A landscape with many valleys, sampled at points; each row gives a point and its height.
From any point a ball takes the steepest step (drop divided by distance) to one of its 2 nearest points. It stops when none of these is lower. Distance is the straight distance between rows; heights are no part of it.
futi: 25,-11,14,20,-7,25,20,9,-14,-19,17,-12,27,-25,1,12,-9,14,10,39,-20  height 71.5
kozok: 31,-27,5,-3,12,-38,15,-8,-41,-31,3,13,8,21,-11,13,9,5,-7,34,-15  height 27.4
Tasog: -21,-23,36,-16,-32,-1,-14,33,-21,29,-9,25,-4,8,30,-26,-21,56,-15,9,33  height 32.7
lag: 27,-22,-8,-12,-6,26,-15,4,-1,3,-2,18,5,-44,-20,19,-32,-39,-8,42,-21  height 54.0
pezov: 13,21,26,-4,3,-32,53,-1,41,34,5,7,21,34,12,22,1,21,-9,-35,-6  height 77.7
panuv: 25,-14,-46,29,-38,25,15,-4,2,21,0,30,37,4,26,22,-18,18,-27,0,13  height 61.7
vidum: 14,-6,-41,-7,-18,-11,-7,27,-2,3,6,5,7,-8,-23,-23,-31,-42,8,-2,-10  height 47.5
Bifa: -24,-28,-26,-15,16,-3,-43,3,-30,-16,-16,-1,-23,-25,-28,-15,22,-79,7,-34,-26  height 44.7
Sebo: -14,-17,10,-37,-10,25,-58,5,-10,39,-13,2,2,-46,41,-25,-24,4,-5,20,3  height 49.0
Kap: 2,-25,-1,-18,24,13,3,-24,-15,-13,24,2,-11,12,44,30,18,17,-28,-23,-14  height 54.3
Melod: -18,18,60,4,42,3,17,-24,17,8,-3,-63,-12,-22,8,15,12,10,11,3,-18  height 70.1
zeden: -11,37,-19,4,-7,-31,-4,35,25,9,2,-13,-3,24,-23,-30,-20,-9,17,-18,8  height 37.8
pim: -19,14,-26,-18,-6,34,-54,-9,14,-8,-5,10,-7,7,21,-18,49,14,-8,-16,20  height 10.8
nuku: 6,-5,-9,1,-11,33,8,15,14,-6,18,-14,10,-13,28,-7,-10,5,0,-17,-27  height 68.2
res: -13,16,18,16,-6,-14,36,-14,29,17,-2,17,20,38,34,14,11,33,-29,-63,3  height 83.5
Mimer: -4,3,-21,28,-34,23,40,7,7,-6,26,13,18,22,25,-2,16,31,-3,-6,5  height 71.4
gunes: -12,24,37,28,18,0,49,-20,28,-47,-11,-16,0,-7,-8,34,29,18,10,-17,-41  height 79.8
biru: -13,32,57,1,-10,16,22,1,37,35,5,-21,7,-10,20,0,-18,38,11,15,10  height 63.2
par: -9,-27,-41,-27,-14,40,-42,7,-17,31,-3,9,20,-30,49,-18,-15,-9,-6,12,2  height 54.6
Boboz: 16,-11,-28,-22,7,-21,-13,5,-27,-34,21,35,-25,25,8,3,3,-1,-32,-5,-1  height 43.4
Kolir: 26,-7,-26,-12,-15,24,-16,5,1,-5,5,25,1,-20,3,10,-25,-15,-25,13,-1  height 51.0
fidub: -9,-14,7,-15,32,-10,-37,9,-30,-28,5,-36,-27,0,-29,-12,16,-55,8,-25,-27  height 47.8
zokag: -16,-12,-17,20,0,39,-29,-20,-5,4,-31,-29,20,-47,15,3,8,-25,-3,-12,-10  height 71.3
Nub: -25,12,-32,-22,-1,21,-66,-4,31,24,-24,7,5,-1,20,-12,18,-8,-5,-33,16  height 25.8
pegi: -30,-7,-66,16,-14,-20,0,3,4,39,-18,13,33,-9,18,-4,-20,-35,6,-34,-3  height 44.1
rar: 29,-21,-45,0,-4,52,-8,-12,1,-21,22,9,-13,-20,-11,21,10,-31,-14,-6,-17  height 54.7
nozo: -24,1,31,7,7,-24,-39,1,-3,12,-35,-25,15,-10,39,-17,-3,25,-17,-31,7  height 62.5
gevit: 19,27,12,7,7,38,-27,-23,39,-4,-13,-3,-8,-34,-46,20,-18,-38,-8,12,-5  height 62.7
Zofol: 18,12,60,-10,-4,-33,4,18,43,35,6,25,-18,-9,4,-1,-39,46,-9,-11,19  height 30.5
fumum: 47,0,4,22,20,23,18,-10,13,1,-7,-38,23,-13,-26,29,-4,-20,26,15,-13  height 56.7
rudo: -15,9,17,38,21,-10,19,-15,-9,-60,-11,-20,-6,-16,-20,22,46,12,2,-29,-27  height 75.7
sovan: -10,15,29,11,-7,-40,17,31,-7,5,-14,-19,20,8,-4,-22,-18,21,20,13,-7  height 46.9
bugus: -4,22,50,12,-12,16,69,-33,18,6,8,-5,13,-2,8,35,16,39,25,43,0  height 41.6
bisif: -1,37,5,-6,-1,-34,25,7,20,8,14,15,-21,53,-38,1,-3,17,7,-2,37  height 59.5
babot: 7,-34,-29,40,3,5,-20,-25,-20,-28,-19,-14,-7,-1,-53,6,37,-72,8,-21,-4  height 37.4
numu: 0,8,42,19,-13,8,66,-25,11,28,0,11,33,16,31,34,12,51,5,17,3  height 19.4
fodeg: 12,-24,-8,-31,26,-24,-19,-9,-18,-14,7,19,-14,6,30,15,-2,1,-35,-20,-5  height 47.3
Vamu: -26,21,45,-11,2,-1,-25,13,-11,-12,3,8,-28,-15,-10,-27,-2,16,-10,27,18  height 52.2
boled: 29,-5,-12,-1,14,-17,43,-2,-10,2,36,0,6,47,4,13,6,6,3,9,-2  height 67.0
beb: -31,-9,10,16,4,-5,-48,-12,-20,-6,-43,-24,23,-30,34,-9,11,-2,-16,-17,-4  height 67.4
migi: -14,17,60,-5,-7,-23,-11,23,24,5,1,14,-26,-19,-4,-19,-23,41,-3,12,19  height 45.4
siso: -18,-15,-12,4,-27,-10,-19,27,-17,-15,-8,48,6,22,30,-22,7,50,-31,-31,21  height 33.3
pef: -35,26,56,-20,25,9,15,-33,18,1,8,-40,-35,0,19,10,21,22,12,10,8  height 68.3
Ledog: -21,10,3,-6,29,-24,53,-23,-3,-38,19,-8,-33,30,-5,14,51,7,12,-16,-12  height 66.3
dipo: 9,-33,-15,22,8,52,-3,-16,-23,-10,-11,-37,8,-38,-17,18,19,-48,8,7,-21  height 66.8
lova: 32,-36,-19,29,-14,47,-5,4,-36,-10,-2,-7,35,-50,4,14,-10,-15,-1,37,-22  height 67.1
Bemi: 51,0,-3,15,13,-20,5,0,-8,-8,-10,-9,24,10,-45,7,-12,-24,23,25,-8  height 52.6
Kol: -25,21,36,-21,-14,-42,60,3,7,16,-7,17,-29,46,-27,2,-4,38,29,17,42  height 54.5
Reses: -12,29,-29,-1,-5,-35,-40,9,15,14,-24,11,-1,3,-35,-23,-22,-35,5,-13,19  height 33.7
gamog: 17,30,31,-3,13,-39,17,0,11,-6,-1,13,-15,32,-32,6,-5,23,-3,25,22  height 58.1
zinus: -1,21,58,-6,34,23,29,-18,27,26,6,-67,-5,-20,-5,14,-8,8,37,30,-15  height 63.6
Mureb: -25,7,30,5,-25,-20,53,3,-5,-10,-9,41,-19,23,-20,15,-3,48,18,33,41  height 48.6
fon: 40,14,-6,9,10,40,-2,-10,22,4,-2,-19,0,-29,-53,19,-18,-64,23,16,-23  height 60.4
tos: 7,-28,-3,23,-15,74,1,4,-12,-3,-5,-39,23,-44,2,7,-3,-27,9,30,-22  height 62.4
Sasa: 6,6,34,1,-10,-40,49,3,-29,-22,-1,36,5,11,-11,12,6,38,12,32,11  height 42.3
Gesam: 22,-27,-4,1,-2,-7,11,3,-64,-39,27,15,-12,18,-18,-9,22,-2,-11,39,0  height 33.5
bedi: -17,12,31,-8,18,37,-4,-13,1,-42,16,-11,-28,-13,1,6,30,8,-12,8,-11  height 12.1
gize: -17,-21,-66,-24,-5,-28,-27,11,-15,25,-2,-1,-1,-2,-12,-33,-14,-60,19,-7,-4  height 50.6
mukez: 3,38,12,7,-23,-37,6,51,22,2,-4,3,3,9,-29,-23,-38,13,12,3,5  height 41.7
turu: 37,8,4,13,-23,-19,35,36,-12,-3,8,11,28,10,-28,-11,-31,11,26,38,-7  height 48.4
Kod: -32,-5,36,19,-18,-26,13,4,-19,38,-22,-21,25,19,36,-16,-4,53,5,6,26  height 59.9
mikev: -10,0,-81,26,-28,5,-11,-13,22,20,-19,21,23,2,2,-10,2,-30,0,-38,22  height 50.4
vebi: 21,3,8,-12,15,-54,54,12,31,33,18,-11,23,42,7,3,-23,-1,7,-38,-26  height 73.7
Sagu: -16,-22,-5,-15,-19,-17,-2,41,-17,30,-2,27,5,44,20,-24,-16,49,-14,-15,36  height 11.2
Pes: -10,16,-3,-33,15,-17,-28,-11,27,5,-2,28,-26,38,8,0,19,14,-22,-42,34  height 44.8
Nudo: -6,-13,-2,-14,-21,14,-25,36,-5,-16,11,46,1,-5,48,-25,-7,47,-17,-19,-1  height 43.5
Debub: -2,-17,-6,2,22,2,20,-4,-8,-32,24,-5,-16,19,22,11,28,9,-4,-23,-27  height 60.8
Laro: -22,14,-6,12,6,34,-17,-14,9,-32,13,-8,-17,6,2,-11,49,1,-1,-20,11  height 28.8
Tof: -7,38,-19,-10,3,20,-59,-21,41,21,-21,18,-11,2,-17,-11,12,-8,-12,-12,38  height 34.1
gakib: -11,-37,-40,-12,-17,3,-29,16,-29,4,-7,1,24,-20,38,-22,-11,-19,-9,-18,-15  height 59.7
geki: 21,-18,45,12,9,-62,15,13,-38,-19,-15,19,6,-3,-8,6,-7,35,-5,37,2  height 35.3
gufod: 47,19,10,-2,14,-46,12,5,15,-1,6,14,2,25,-36,19,-21,-4,2,18,-5  height 55.3
Sesud: 8,-10,-31,-22,11,12,-29,-7,-12,2,18,-16,-34,2,-48,-6,-5,-57,15,3,4  height 51.2
Katep: -35,22,-35,-10,16,-12,-27,-17,39,32,-38,-1,5,-33,4,0,-20,-44,-2,-42,1  height 22.7
reg: -19,-1,11,19,8,-3,64,-29,-12,-62,10,-20,-15,1,-8,21,66,-3,30,-14,-33  height 71.0
fes: 43,-20,-23,-15,20,22,32,-16,2,-4,46,-10,-16,23,-2,22,6,-11,10,18,-7  height 63.1
Ran: -4,26,54,26,18,-19,24,-17,14,-12,-16,-32,6,-9,-7,16,11,20,21,6,-12  height 75.6
Zimuz: -13,17,25,14,-4,35,0,1,17,0,4,-28,7,-17,27,-10,-8,22,8,7,-11  height 70.5
zut: 41,-19,-44,-10,4,60,15,-19,6,-17,53,8,-25,13,6,15,21,-6,-12,7,0  height 58.9
Sibuf: -20,5,35,3,1,-30,-42,18,-20,-21,-15,-5,-8,-12,7,-35,-5,13,-9,-7,5  height 56.6
noka: -35,22,42,-39,27,3,-8,-32,12,-1,9,-4,-49,6,20,-2,36,36,-4,5,20  height 61.5
pinek: -30,-34,-47,20,4,6,-27,-26,-19,1,-15,25,-6,-24,-42,5,25,-87,4,-21,-12  height 41.3
fogur: 38,16,-27,35,-31,13,15,20,-9,-2,8,1,33,11,-36,-10,-10,2,21,44,10  height 52.1
pubat: 13,-24,-15,28,9,15,-9,-7,-24,-43,-1,-2,-19,-7,-36,12,39,-38,-6,-15,-18  height 33.4
Munu: 8,7,-45,37,-35,26,7,0,14,4,5,23,23,27,19,2,3,22,-10,-12,32  height 66.5
tul: -42,-6,-63,18,12,-2,-7,-2,12,34,-32,-14,21,-35,11,-1,-10,-51,14,-39,-23  height 35.2
Kulur: 9,-18,-26,5,-6,-27,-6,5,-51,-15,12,24,1,43,-8,-18,16,1,-15,13,24  height 39.1
Biluk: 7,28,-41,-29,6,-5,-47,-11,26,-1,-6,35,-25,16,-12,4,5,-16,-20,-33,19  height 38.8
Punab: 37,-13,-7,-3,16,-31,41,-7,3,37,5,-20,35,45,9,21,-6,-8,11,-15,-10  height 70.7
Mizo: 3,-10,-36,-43,14,-22,-31,-1,-21,25,3,-5,-19,5,-14,-13,-23,-46,0,18,11  height 53.2
siza: -11,-19,16,-39,-11,-2,-45,17,-21,22,-1,5,-16,-15,39,-32,-22,22,-11,15,15  height 44.0
renev: -11,26,-23,-22,23,-27,-36,-18,25,36,-34,3,-11,-19,-31,0,-28,-45,-3,3,11  height 30.1
numab: 4,-37,-35,-8,-12,13,-4,35,-15,-7,18,-15,11,-21,28,-20,-24,-18,-1,-19,-41  height 63.8
tis: 18,-15,2,-10,8,55,-28,-5,-4,11,0,-22,1,-50,-2,12,-28,-25,-5,30,-25  height 57.0
felu: -15,32,67,5,2,11,47,-14,26,19,13,-32,4,-16,11,17,-5,32,32,45,4  height 53.9
desup: -11,19,19,-53,27,11,-30,-18,34,14,21,4,-38,19,32,-2,20,27,-8,-20,12  height 53.6
ginok: 12,-8,21,3,10,25,-4,-11,-20,-51,9,-4,-27,-16,-30,10,21,-23,-14,3,-17  height 27.0
gan: 2,-26,-8,3,-31,23,3,11,0,13,9,36,24,3,49,3,-16,41,-37,-6,10  height 53.8
moduf: 21,10,-17,4,-24,-28,-6,35,-1,0,-4,13,2,7,-39,-21,-41,-13,1,30,8  height 44.9
vof: -28,0,19,25,-30,-34,20,42,-39,15,-16,-15,22,17,13,-31,-18,38,11,19,15  height 52.4

Where does a ball stop that starts at each point below?
desup | pim
pezov | Kolir
reg | kozok
gize | Katep
fidub | bedi
turu | Katep
beb | Zofol
bisif | kozok
vof | Katep
Kod | Katep
res | Sagu

Call two points neighbours if one is among the 2 nearest of the other. Go from one point of each pair to the other, from neighbour to neighbour, staying as low as possible. Name the highest point that can't be avoided.
Katep, numu | Melod
pim, bedi | Laro
Katep, Sagu | Munu
Zofol, numu | biru
Bemi, kozok | bisif
